The views of a scene show one set of named points, each view turned or mirrored, shifted and resized as a whole, with a little noise and some points left out.
In the rows, zero is written as 128.

Scene 1
View 1
Zes: [122 139  55 122 148  96 186 146 147 156 129 152]
Nikup: [ 96 166 185 160 126  17 100  81 122 124 130  83]
naso: [129 132 201 127 127  47  83  87 119 149 156 126]
Roku: [144 108  88  98 133  80 160 138 164 188 148 179]
kesi: [114 150 154 133 137  90 119 113 107 129 138 127]
lamo: [154 124 132 130 112  56 100 104 168 197 166 198]
Zipak: [159 109 123  93 137  94 136 129 147 187 158 175]
velok: [170  84 168  73 137  64 106 109 161 205 168 180]
Sanem: [ 95 177  30 167 130  73 192 143 148 133 112 130]
puno: [120 143 119 147 116  43 124 106 158 166 145 153]
balaf: [120 151  84 146 131 116 157 136 127 137 137 165]
rusiv: [132 134  98 132 125  51 135 114 160 173 146 160]
pepu: [160 101 141  95 126  33 110 104 177 208 167 170]
View 2
puno: [135 126 134 128 134 192 103 128 102 134 146 147]
kesi: [137 113 134 118 173 150 118 145 152 121 146 129]
Nikup: [155 109 154 164 198 122 129 145 112  98  93  97]
Roku: [123 135 134 115 102 173 104 138  95 130 199 186]
naso: [116 118 138 120 181 107 150 154 115  92 132 115]
velok: [ 97 133 138  97 125 112 153 157  93  83 206 171]
pepu: [113 139 146 121 110 126 140 148  61  92 182 168]
rusiv: [150 136 143 152 104 177 103 130  73 130 168 170]
Sanem: [173 124 141 160 126 233  61 120 118 173 136 160]
lamo: [ 99 137 131  94 125 159 144 141  65  98 160 149]
balaf: [135 116 122 110 137 202  89 132 139 145 163 154]
Zipak: [111 134 133 106 113 146 123 146 107 113 198 178]
View 3
velok: [148 120 113  93 172  84 138 111 147 171 102 188]
puno: [116 133 123 107 127 108 123 154  78 125 126 130]
balaf: [138 139 148 119 139 121 144 164  80 117 136 124]
Sanem: [116 140 134 122 128 124  87 200  40 101 150  90]
rusiv: [120 126 117 100 152  95 112 150  89 138 117 148]
Zes: [151 133 135 129 163 118 108 181  78 122 150 117]
pepu: [128 116  89  81 162  74 112 124 126 165  92 176]
Nikup: [ 84 122 141  74  54 136 111  87 127 147  89 107]
naso: [124 125 148  95 106 128 142 110 128 152 107 135]
lamo: [107 128 104  90 152  76 148 125  99 141  98 188]
Roku: [151 126 112 113 186  90 120 165  97 141 132 159]
kesi: [128 131 152 101 103 138 146 118 117 139 117 124]
View 4
Nikup: [101 150 126 190 172 145 182 133 110 133 102 100]
balaf: [116 112  85 121 140 131 129 136 109  94 121 154]
pepu: [104 136  97 124 114 161 118 134 126  95 189 110]
rusiv: [114 124  91 146 130 144 125 130 120  95 152 118]
Zes: [108  94  77 137 135 139 109 136 105  77 135 161]
velok: [ 83 150 116 124 118 180 130 137 124 108 191 108]
lamo: [117 150  96 122 120 144 133 120 135 105 171  99]
Sanem: [130  82  65 161 155 112 118 131 100  76 102 153]
Zipak: [ 95 132 101 117 119 164 119 134 118  97 170 132]
naso: [ 96 162 131 148 151 159 168 133 120 137 137 104]
Roku: [108 115  82 131 120 153 107 128 117  83 174 132]

Which points are out of place in each view (at most two, in the order of its rows)? Write none if all are in place.
view 1 | puno
view 2 | rusiv
view 3 | naso
view 4 | pepu
